Points on a hilly landscape, in no order, each with its height.
From any point a climber takes the steepest step (rise divided by distance) to one of its 2 nearest points. It stops when none of these is higher. Distance is the straight distance between rows; heights are no part of it.
q666 (h 0.50): [ 12  11   2  23  -7  34  37  18 -56  34  24  -9  25  -9  -4 -32   7 -25
 -30   3]
q704 (h 2.14): [-30 -21  -4  22  20 -19 -36  30   4  24 -21 -13  -8   9   8 -42  44   2
  11 -12]
q713 (h 1.87): [ 15  -4   1  12  18  -4 -11   6 -21  63  20   2  53 -30  27  27   9  -7
  35  27]
q994 (h 6.38): [-40  43 -19  -2  15 -41 -37  16 -28 -33 -18 -28   4  12  -9  -4 -30  -1
 -17 -18]
q78 (h 7.90): [ -6 -19  15 -12  -4  21   7  -6  14   2  33  -5  38 -14  51  -4   6 -19
  47  29]
q231 (h 2.43): [ 31  -8  21  19  -8  23 -13 -16 -11  31  46  23  47 -12   2  29 -24  27
 -13  38]
q198 (h 3.76): [ 19  12   4  20  30  -1  23 -10 -21 -43 -35 -50 -23 -18   3 -46  15   7
 -10 -36]
q31 (h 2.74): [  7  11 -17  -5  28  -2  -9 -19  26  50  31   6  61  23  -3  20  33   0
  41  10]
q905 (h 4.70): [ 10  -9   9  42   2 -14 -18  -5   4  41 -20  38 -15  10 -25   3  35  36
 -32 -13]
q241 (h 2.96): [ 30   5   0  -8 -15  21  34   3   7  38  37  14  27  -8  24  24 -36  15
  43  51]
q444 (h 5.17): [-11  37   7  29 -34  -1 -27  -5  25 -17 -25  -9 -36 -18 -12  -9 -28  15
 -28 -24]
q46 (h 4.75): [ 20   5 -24  -8   3 -24 -26  10  18  72  10  19   9 -13  -5  25  14  10
   0  15]
q928 (h 4.04): [-10 -42   8  15 -18  27 -11  23  12  16  14  -7  -1   7  11 -15  30 -18
   4   6]
q349 (h 5.29): [-12  -4   9  -2 -35  12  16 -13  18 -25  18  12  17  29  -5 -11 -13  -8
 -22  24]
q68 (h 1.11): [  5  18  18  60   3  -2  -4   4  -5  15 -19 -21  -8 -21  -5 -51  27  24
  -4 -11]
q176 (h 4.00): [ 18  12 -48 -31  -9 -35   7  16  26  53  -8  13  -5  18 -32  30   1  -3
   5  19]
q567 (h 2.15): [  0  -2  39  31 -21  12 -26 -22   7  16  30  41  18 -19   7   0 -21  40
 -13  32]
q874 (h 4.22): [ -5   2  25  27 -19  46   6 -10   8 -48  19 -20 -14 -18   9 -55  -5  -1
 -19 -29]
q911 (h 2.79): [-18 -21 -20 -24  22 -27 -24   9  21  16   2  -5  15  21  13 -12  31 -11
  19   2]
q799 (h 5.32): [ -7  21  23 -38   5 -28  34 -24 -25 -25 -28  21  16   3  32   7  -6  -6
  -1  17]
q878 (h 5.46): [ -3  14 -12 -22 -29  -2  50  23 -16   0 -24   4 -43   7   0 -10 -33 -16
 -24   5]
q620 (h 0.76): [ 11  13  16  67   2  31  27  12 -32  24  -3 -29  12  -8  -1 -55  24   5
 -13  -2]
q340 (h 5.06): [-18 -34  28 -10  14 -20  10 -14  -5 -15 -20  31   1  14  25 -17  38   3
  24  12]
q812 (h 4.66): [-15  21 -25 -55   1 -31 -19   1   9 -20 -29  -7 -21  13  -4  49 -34 -18
   1 -10]
q19 (h 5.02): [  9  -8  37  23   3  14  25   5 -36  10  -7  18 -10 -27  35 -36   8  20
   2  13]
q832 (h 2.07): [ -1  14  26  46  24   3  44 -55  10 -50 -39 -33 -63 -27  -7 -26 -20   8
  27 -14]
q429 (h 1.23): [  2 -14 -32   6  -3  10 -26  26   5  66  26 -22  23 -37 -16  24  12 -44
  25   3]
q558 (h 5.73): [-46  41  -3  22  40 -19 -45   2 -30 -49 -43 -35 -27  23  -9  16 -24  16
   3 -24]
q284 (h 5.36): [ 26  44 -14 -28 -11   2 -13 -11  27  20  47  -2  50 -19  -7  18 -21  -6
  30  22]
q602 (h 3.89): [-35 -21  -1  26 -21   3  13  23  10 -36 -24 -14 -29  48  -7 -38  -3   8
  -8   1]
q357 (h 1.69): [-26  28  37  16   7 -19 -25 -40  -4 -35 -31  24  -8  -8 -11  -6   2  16
  -6 -23]
q912 (h 1.60): [-17 -13   7  42   5   4 -26  22  17  -1 -19 -35 -26 -10   6 -61  29  10
  16 -21]
q85 (h 6.88): [ -4 -35  20   6  -5  32  14  17 -13  28  25   1  10 -33  60   1  -7 -12
  30  34]
q446 (h 0.34): [ 16   6 -22   2 -16  34  45  17 -40  45  32  -2  30 -16 -35   2 -13 -35
 -12  33]
q887 (h 6.74): [ 29 -50   0 -20   3  -5   3  -3  28  23  -4  46 -22   7  16  37  23  22
   3  14]
q9 (h 4.72): [ -7   2  -9 -10 -13  29 -28   9   2   2  48 -32  41 -29  -4 -11  -3 -46
   2  -4]
q709 (h 4.56): [-29   2  -2   3 -21 -11 -37 -16  57  10  14  26   8  17   4  -1   0   7
   0  16]
q234 (h 2.78): [-17  24  12  38  24 -11  21 -14 -36 -37 -68 -24 -23  45 -30  -1   0  20
 -11 -15]
q906 (h 5.27): [ 15  -9   8   7 -10  43 -13  10 -27  24  47 -14  32 -63  15  18 -12 -32
  -8  -8]
q97 (h 4.63): [ 23   4  -6 -45   4  35  58 -11 -14  -4  45   3  26 -14  30  -5 -22 -34
  19  23]
q608 (h 3.37): [ 10  -8 -26 -39  28  -9  -5 -13  45  10  22   0  24  35   7  13  29  -1
  43 -12]
q673 (h 3.98): [ -3 -19 -27 -36  22  -8 -12 -27  51  -4  15  12  10  44 -17  31  24   3
  -8 -23]
q117 (h 5.08): [ 46 -21 -24 -21  -5  19  18   9  11  33  28   5  23   7 -30  40  20 -15
  18  11]
q267 (h 3.45): [  0 -41  19  30 -24  25  16  19  10  -9 -11   8 -27  18   2 -33  26   6
  -5   1]
q822 (h 4.51): [ 26  11  21  24 -17  -2  35   5 -27   9 -29  22 -25 -10   6 -11  -1  27
 -29   0]
q640 (h 2.36): [ -6  13  34  47   4  -6  38 -25  -7 -21 -43   4 -45 -20   8 -37  -2  26
  21  -8]
q193 (h 3.14): [-11  -2  15  43  28 -16   0 -19 -11 -27 -50  -4 -17  40 -38 -18  36  26
 -11 -31]
q831 (h 1.88): [-12  27  45  44  21  12  16 -59   1 -49 -51 -23 -59  -6 -35  12 -18  10
  27 -23]
q471 (h 3.39): [ 12  16  12 -12   9  11  25  -9 -39 -31  -7 -10   0 -19  21 -41   4 -10
 -28 -28]
q354 (h 1.71): [-17  35  32  34  17  -3 -26 -45   4 -39 -52  -7 -40  -6 -33  15  -6  19
  -2 -43]
q245 (h 4.88): [  4 -27  16  46 -19  38  -9  34 -13  38  14 -12  -5 -36  15 -11  15  -5
  -2  -4]
q853 (h 3.48): [-14  -9  -6 -10  22 -32 -23  16   1  -7 -58  -6 -51   5   2   6  19   9
  -7 -39]
q560 (h 5.05): [-24  20  -4  27  38  -6 -11  14 -23 -53 -60 -53 -64  14   2  14 -29  16
  14 -21]
q821 (h 3.65): [-14 -13 -15  18  17 -15 -17  11  -8 -30 -22 -12 -11  51 -38  -8  23  10
 -35 -33]
q514 (h 4.91): [  3 -11  12  12 -40  49  22  -5   1  -4  48  12  15  -1   5 -14 -18 -11
 -23  20]
q323 (h 4.57): [  7 -12  41  17 -19  52   1 -16  -9 -24  37   7  17 -22  11 -26   3   0
 -24  -8]
q689 (h 3.19): [ 13  28  14 -18   3  21  50 -26 -45 -18  15  25  15  -7  28 -27 -20 -15
 -36  -5]
q468 (h 6.40): [-29   3  34 -12  -6   3  22 -29 -22 -49 -52  24 -24  37  -5  33  -8  -1
 -11  -1]
q162 (h 4.03): [ 37   9  21  51  -3  -5   4 -10  -9   9 -35  18 -29 -14 -26   3  15  46
 -31 -17]
q265 (h 5.83): [-26  14 -20 -21  21 -37   2  28 -43 -39  -7 -30   6  12   9 -34 -16 -11
  -6  -7]
q835 (h 5.71): [ 17  -4 -16  -7  18 -27 -25  -5   4  46   1  28  12   7 -15  21  38  11
 -33 -13]
q520 (h 5.70): [ 56 -45  -3 -16  -7  29  15  10  11  22  30  21   3  -2   8  48   2  10
  13  19]
q636 (h 5.03): [ 15  10 -47 -67  17 -15  15  11   0 -34  23 -27  21   8 -31   9 -17 -24
  24   6]
q722 (h 2.89): [-32 -21 -32  -5 -16 -28  -2  19  30   1 -18   3 -17  64 -17   8  -7  -3
  -5  21]
q682 (h 3.11): [ 35  -9  16 -29   9  13  14   1 -41 -13  15   2  19 -29  10  -5  28 -16
 -26 -19]
q112 (h 5.85): [-11 -14  23 -31  12 -20  25 -15 -23 -42 -46  16 -13  17  19  13  12  -8
  -2 -10]
q708 (h 8.08): [ 19 -51  22 -17   9  -1 -11 -13  15 -12 -15  47 -35 -14  11  23  32  19
 -10 -17]
q947 (h 4.42): [-27  12 -19   5 -21   5  13  20  -9 -55  -1 -24 -26  41 -29   2 -46  -6
 -36 -13]
q659 (h 5.04): [-10  26 -10 -22 -13 -24   9  16 -20 -11 -48  -7 -36   8  -9  25 -30 -11
 -23  -9]
q633 (h 4.90): [ 26  -5  10 -44   1  -6  50 -11 -18  -8   6  18  15  -7  33   9  -2  -5
  11  25]
q728 (h 3.38): [-52 -23 -18   9  -3 -19 -26  21  24 -30   1 -10  -9  53  -1 -26  -2   3
   3   5]
q379 (h 2.27): [ 27  13 -22   7  16  16  -4  -7  43  65  38  24  38  22  -1  38   9  30
  52   4]
q860 (h 2.77): [ 46 -30  10 -30  24  -1  -6   0 -27  15  18  12  27 -30  20  27  35  -6
   8   0]
q336 (h 5.95): [ 19  35  -8 -20 -13 -11 -19 -22  13   8  29   8  47  -4 -25  18  -3  -7
 -17   9]
q992 (h 6.60): [ -2  10 -20 -31 -14 -19 -31  22   8  -7   3 -19  -9 -22   0 -12 -10 -20
 -13 -16]
q311 (h 4.33): [ -8 -11 -14  23  28  -9   4  20  -7 -67 -36 -56 -48  11   5 -28  -3  14
   2 -38]
q903 (h 4.09): [-11 -11 -18 -11  -3 -12   3   7 -11 -46  -3  -8   5  56 -42  14  -8  -6
 -39  -9]
q246 (h 2.28): [ 12  -9   9   2  30 -17  -9 -16  -2  44  14  31  48  12  18  17  36  16
  25  30]
q564 (h 6.99): [ 17 -40  12 -18   0  12 -40   0  25  -1  12  19 -24 -39  19  12  29   3
  -4 -23]
q44 (h 4.76): [-24  46   3  36 -25   3   4  -7  -2 -29 -34 -20 -28  23 -23  -1 -42  15
 -33 -14]
q721 (h 4.74): [ 18  30 -41 -58   5 -28  -4  -9  28 -17   8  -6  14  17 -31  36 -19 -11
  20  -8]
q417 (h 2.80): [  0 -10  27  22  15 -22   5  -1   1 -16 -58   9 -59 -27   8 -18  23  20
  19 -27]
q665 (h 7.54): [-10  26   0   2 -35   7 -21  25  11  16  11 -18 -15 -45  15 -35 -15 -10
 -11  -8]
q651 (h 6.73): [ 15 -32  22 -11   6  14 -11 -16  31   9  28  27  18 -15  47  19   2  20
  54  33]
q691 (h 5.78): [-29  24 -18   3 -17 -23 -57   8  36  -2 -15  -5 -27  -5 -12   4 -20   4
 -25 -31]
q345 (h 5.40): [-17  -2 -45 -46  28 -39 -14  33 -20 -51  22 -30   6  14  -6   1 -19 -19
   7  -4]
q287 (h 4.52): [ 30 -25 -22 -36  -5   4   3  -4  26  -4  23  11  13  30 -34  35  20 -14
 -14 -10]
q586 (h 5.79): [-13  -5  18  -7 -20  -9  10 -33  22 -28 -16  40   6  38  -5  28  -5   7
 -11  16]
q981 (h 5.90): [ 23 -38  11  -6 -19  39 -31  11   9  11  42  -5   4 -55  22  24   5 -21
   1 -11]
q671 (h 4.15): [-23 -12 -30 -41  21 -34 -21   0  31   6 -33   6 -38  23   4  37   1  -3
  -5 -23]
q800 (h 5.89): [ -6 -42  31  32   6  21 -13  21 -22  33   3   9  -7 -44  46 -14  17  10
  28  11]
q366 (h 3.83): [-28  32 -42  -5 -14 -18  -6  37 -20   6  20 -30  16   3 -37 -38 -31 -18
 -12  21]
q389 (h 6.89): [ -5  27  -3   2   8 -25 -41 -18  -2  13   6  11  39   5 -26  -5  24   3
 -40 -15]
q359 (h 1.90): [-14   9  49  12 -11  -4  -2 -38  -5 -29   6  46   5 -22  13 -10  -9  22
  -1  10]
q74 (h 6.59): [-11  18 -10 -10 -24   0  12  35 -11  43   6 -12  -6 -32  17 -28 -23 -24
   6  25]
q300 (h 3.35): [ 22  17  -9 -21 -17 -19  26  -8  33  27   5  30  13  15  14  30 -19  22
  35  41]
q244 (h 5.94): [ -6  -8 -25 -26 -26  -3  34  35   0  16   0  -8 -12  11  -4 -18 -15 -25
   4  30]
q171 (h 1.55): [  4  -5 -22  16   1   9   1  24   0  67  25 -19  37 -45  11  35 -14 -31
  58  23]
q380 (h 4.89): [ 14  24 -21 -40 -17  31  26  -4  17   4  48 -15  32 -20   1  -3 -36 -29
  35  25]
q892 (h 3.90): [-33  11 -32 -15  14 -24 -37 -31  53  15  17  10  13  37 -21  20   1   9
 -23 -12]
q647 (h 2.69): [ 29 -10  11  -1 -10  32  25  -3 -26  37  40  19  20 -22  27  16 -48  19
  -8  45]
q229 (h 4.25): [-16   4 -35  -6  -7   9 -15  24  -6  20  41 -34  42   9 -41 -17  -3 -37
   6  20]

Where does a climber stop that starts at each point below?
q68: q708
q832: q665
q821: q665
q446: q708

Call two points neighbours if one is among the 2 nearest of the other. Go from one point of each pair to the other, from neighbour to neighbour, staying as high as possible. Name the lowest point that can't be avoided.
q602, q78: q267
q468, q389: q97
q468, q78: q162
q665, q994: q812
